Points on a hilly landscape, in no order, each with its height.
A ball rolls from a point to the lowest of its 2 nearest points, and stops where none of them is lower. Distance is the straight distance between rows; heights are no part of it.
zuve h=438: 182	123	94	94	171	153	123	118	197	184	146	109	150	91	98	133	118	75	57	197	122	92	130
seli h=334: 115	114	105	90	156	172	150	99	127	61	147	144	132	123	78	143	125	95	55	142	178	127	116
gava h=464: 98	107	156	162	68	75	129	168	79	117	104	127	143	142	162	139	110	150	165	116	76	137	139
Fosez h=285: 105	122	98	95	136	140	146	108	87	40	170	135	121	112	70	160	138	98	59	108	152	135	121
Nezo h=246: 145	133	110	99	68	89	79	134	91	116	193	128	144	89	127	161	153	158	135	81	127	134	142
zibek h=510: 121	129	132	128	113	152	199	146	91	113	155	129	87	180	150	144	137	123	146	77	150	154	129
duse h=167: 222	221	99	112	137	94	62	111	158	196	114	96	110	85	132	140	139	132	119	106	100	122	136
bik h=576: 99	154	135	176	112	98	181	146	74	106	162	108	81	164	128	135	162	145	176	72	97	155	120
Beze h=381: 124	139	143	179	142	109	121	151	146	121	38	140	105	164	138	114	89	114	146	137	103	107	120
nadod h=517: 82	121	137	127	124	131	156	122	94	108	212	122	127	128	87	114	177	147	143	109	110	152	113
pura h=241: 117	178	93	168	160	97	138	120	97	50	81	120	71	137	84	153	113	100	94	73	119	128	119
kiset h=744: 78	85	186	160	113	133	187	146	108	141	66	137	163	171	187	99	89	157	174	158	102	152	129
melik h=626: 75	41	184	123	97	152	154	124	110	139	120	144	221	127	168	97	113	168	157	190	129	154	132
mov h=339: 113	160	94	140	165	114	184	135	94	105	175	114	73	144	69	145	162	100	109	95	87	145	119
medit h=522: 147	159	81	109	212	120	127	93	124	121	162	107	147	69	42	132	133	80	33	144	89	120	125
rufet h=367: 185	141	88	99	123	129	57	134	171	129	96	137	137	97	131	156	92	93	84	138	136	100	135
Lom h=229: 153	202	135	152	124	90	101	113	125	157	135	109	93	133	146	126	164	179	174	67	131	148	142
Kolut h=370: 86	194	128	165	156	139	95	74	117	90	97	108	105	119	125	109	156	165	153	44	174	134	114
kabiz h=266: 117	67	144	106	59	126	122	168	80	84	103	148	167	133	154	153	80	111	109	144	127	121	136
Kagod h=476: 183	182	109	138	157	114	144	153	167	188	87	116	63	151	132	139	110	98	123	117	99	111	134
Sovod h=441: 125	108	150	158	97	100	124	166	122	119	46	143	127	160	177	136	70	123	149	129	105	114	142
Potu h=416: 201	157	91	110	175	128	90	110	201	200	112	100	144	79	109	125	121	94	79	175	105	100	123
Zesi h=579: 100	132	133	146	142	130	107	108	134	103	118	134	131	120	100	106	129	136	128	126	129	125	110
vapuz h=651: 81	108	163	147	89	134	107	118	98	88	49	142	173	135	189	124	92	166	157	91	168	135	132
mibak h=693: 115	124	153	139	145	167	177	122	141	140	105	145	112	176	157	108	119	139	159	120	163	138	124
nefu h=719: 142	113	142	109	110	136	127	127	143	160	148	144	137	133	162	126	135	160	154	123	154	134	144
tevu h=239: 198	189	96	120	126	78	30	127	145	162	97	104	121	71	117	150	119	122	117	127	80	110	132
dito h=725: 163	102	136	108	140	145	157	152	189	221	135	138	120	144	170	118	120	126	152	183	138	116	147
Kipop h=486: 149	96	97	84	134	143	118	144	147	107	138	142	133	108	89	150	91	64	50	192	133	100	128
lufi h=565: 65	95	157	123	106	151	172	131	80	86	177	129	158	143	116	109	147	145	147	127	122	152	112
nitig h=462: 144	97	97	90	159	152	150	147	166	149	172	125	131	112	87	131	114	63	65	211	112	107	127
Midu h=617: 80	114	157	153	124	142	98	104	122	81	73	141	161	129	145	105	116	145	138	113	156	120	113
sev h=389: 149	139	93	89	138	160	149	118	127	92	139	141	106	132	113	162	118	92	74	99	176	127	129
Vado h=426: 70	178	160	184	157	123	103	75	130	120	97	111	117	130	129	83	168	188	176	81	152	138	111
Zop h=546: 136	62	133	80	113	184	165	138	139	164	196	141	163	132	135	119	139	120	129	182	161	140	134
Nuvul h=658: 79	66	168	148	121	144	118	121	134	113	111	142	194	126	131	89	121	146	145	188	124	124	109
zaror h=227: 123	126	111	150	133	97	164	180	104	114	136	115	75	152	96	143	127	80	121	141	54	118	116
Kame h=291: 139	143	95	119	155	117	179	158	114	114	159	119	65	145	85	153	132	73	90	126	87	126	120
Lor h=543: 135	99	135	122	112	92	113	178	139	173	138	128	119	118	123	122	117	110	137	183	66	103	137
tulag h=497: 126	93	152	136	103	104	120	169	136	152	94	144	139	140	159	126	92	122	146	171	93	110	143
Domir h=551: 84	117	166	128	134	165	119	76	139	132	137	128	162	122	160	92	166	189	168	111	196	138	121
togu h=403: 119	132	140	161	64	76	131	156	71	109	117	120	121	138	177	152	125	162	175	68	112	143	146
maz h=258: 192	208	121	130	129	92	70	106	154	179	115	110	100	114	152	131	151	166	152	93	133	139	144
mape h=353: 137	73	130	95	89	147	116	149	124	119	127	159	163	122	148	144	95	113	112	154	154	118	137
petak h=533: 120	168	89	123	215	139	131	66	119	112	161	110	149	77	45	117	160	111	61	118	113	138	117
ruz h=532: 110	163	146	178	103	64	141	139	82	143	162	102	94	141	129	115	176	179	191	88	82	155	137
pofa h=133: 153	152	90	125	96	82	96	146	93	118	167	117	107	95	100	165	145	119	121	86	93	120	132
sidak h=514: 137	136	100	93	138	168	83	82	151	92	118	141	155	92	120	143	123	125	85	106	194	115	120
Tukur h=489: 93	160	166	144	131	119	90	71	132	141	142	115	147	112	150	82	183	214	178	98	166	146	128
Kas h=424: 124	148	128	130	134	99	161	146	104	166	224	104	93	127	84	119	189	136	151	126	63	150	124
balu h=685: 115	96	159	129	126	126	146	136	147	172	154	136	145	139	142	100	141	155	168	172	115	131	136
seke h=477: 104	118	122	108	151	152	177	126	119	127	220	121	115	131	78	113	171	111	119	145	96	151	113
nub h=380: 109	160	106	147	161	98	153	129	90	126	193	99	95	110	46	121	174	116	118	116	56	144	115
novod h=660: 127	99	149	103	134	194	199	129	133	153	150	147	117	177	161	121	127	132	150	127	185	152	130
lorat h=700: 160	93	128	115	143	144	121	149	201	201	127	130	139	121	140	114	110	100	122	218	120	95	136
bav h=308: 193	139	97	97	115	99	37	141	171	167	115	122	142	71	130	143	107	109	101	166	98	91	141
mukat h=786: 168	153	137	124	79	73	81	139	123	158	136	124	117	115	172	141	138	168	169	101	122	128	161
Zudil h=659: 109	69	156	145	158	173	158	126	182	154	112	137	164	152	134	86	123	120	144	218	148	117	112
Mipo h=311: 133	144	124	165	150	97	134	169	137	134	73	127	75	150	105	124	103	87	123	151	65	104	118
tora h=638: 72	63	160	141	150	186	155	106	151	111	126	140	182	144	119	82	137	132	139	203	158	128	97
zotid h=480: 119	130	154	137	104	82	147	152	99	167	196	115	111	138	130	118	175	167	179	127	77	149	140
Nobuz h=330: 124	167	138	161	86	86	113	120	92	112	122	107	111	131	165	137	145	181	184	46	142	147	145
fozi h=378: 193	160	110	126	158	116	79	134	201	200	80	117	118	108	136	124	107	110	117	165	109	93	129
Pimav h=428: 202	174	91	117	160	131	112	137	187	174	82	122	93	122	131	148	96	82	89	131	116	101	131
Kov h=509: 146	136	80	96	169	120	116	120	130	98	147	126	133	84	62	154	114	74	34	155	107	111	132
lilup h=427: 176	90	111	78	104	152	93	139	170	160	126	154	156	110	164	147	98	115	112	162	170	109	149
Dez h=678: 135	101	127	140	170	153	138	133	192	151	92	138	135	143	114	107	101	88	111	208	129	102	111
Sudi h=588: 108	46	164	99	101	167	150	119	128	152	172	145	198	121	160	107	134	157	153	186	153	143	137
guvaf h=648: 79	108	153	161	112	118	171	165	86	88	115	131	118	171	121	121	116	110	139	137	82	137	108
pimap h=526: 173	176	114	153	136	111	141	148	150	152	76	127	65	161	154	151	104	116	144	80	129	121	138
duza h=549: 111	140	87	99	159	149	86	70	121	73	155	131	163	71	77	135	145	124	67	107	166	130	120
Dip h=613: 96	144	141	180	136	117	196	158	92	96	114	115	74	190	126	127	134	117	157	95	94	146	111
gipub h=721: 80	114	179	166	136	152	179	124	122	128	76	134	136	174	175	92	118	159	179	121	144	148	123
rof h=652: 106	79	163	116	115	156	195	153	112	149	167	136	139	160	159	113	137	135	169	162	113	156	134
doz h=601: 103	97	159	130	159	186	147	86	169	146	119	140	159	141	148	90	153	158	151	151	199	128	109
Dak h=511: 127	101	124	88	135	171	167	124	140	151	220	128	140	133	108	121	158	120	121	157	138	143	123
Sav h=634: 124	95	168	137	151	163	134	90	187	173	88	141	168	139	183	92	138	178	172	164	190	126	131
novu h=615: 90	76	165	110	110	185	196	133	87	116	152	142	152	168	156	112	129	138	150	139	156	160	123
tolad h=159: 130	147	103	137	115	108	127	143	102	60	94	131	94	139	110	163	100	94	93	90	132	119	129
vufav h=310: 174	161	102	135	92	51	46	163	114	143	109	110	105	86	122	156	119	121	131	120	67	104	140
zede h=836: 122	142	152	167	106	63	59	135	115	138	113	119	141	106	116	106	139	162	164	141	69	118	127
Bafo h=39: 122	118	113	113	122	139	121	130	122	52	85	150	122	138	107	152	87	88	73	136	158	112	119
laz h=421: 195	141	94	81	124	152	71	112	183	152	114	138	150	106	160	153	107	116	101	122	175	112	135
boga h=753: 176	153	119	94	99	121	88	117	144	165	159	133	131	111	164	146	142	164	145	93	163	135	153
Pab h=813: 140	147	139	150	71	49	61	143	89	123	129	114	135	101	149	143	139	172	168	101	89	128	150
bokoz h=168: 112	85	145	121	84	138	111	144	103	54	64	154	155	140	141	145	68	108	97	134	154	112	124
tabel h=475: 163	118	102	85	141	182	112	97	174	133	138	140	154	113	127	142	124	114	85	133	200	115	121
tiker h=616: 87	124	161	143	90	145	138	114	87	100	82	130	145	146	200	132	113	173	170	58	188	148	144
Ganup h=214: 128	143	90	114	125	116	118	130	99	93	165	131	112	106	79	156	141	107	91	96	114	126	130
Rilu h=309: 104	184	106	161	161	128	98	88	117	65	72	117	97	121	103	133	127	124	114	56	157	130	115
fudef h=451: 127	144	112	123	125	156	163	123	110	89	135	137	94	157	125	147	131	119	120	69	176	138	127
luk h=568: 99	118	152	133	91	154	178	128	75	105	127	130	126	167	181	138	129	156	164	60	177	162	140
ketus h=550: 106	144	106	131	185	141	134	92	134	105	139	124	124	112	63	115	146	110	84	133	121	128	110

Call two points neighbours if one is among the 2 nearest of the other. Go from one point of each pair to the other, from neighbour to neighbour, staying as low as possible. Name the highest point that can't be avoided.
seke / fozi: balu
pofa / zaror: gava
pofa / duse: vufav
Lom / Bafo: lilup
duse / Lom: maz
tora / seke: Nuvul
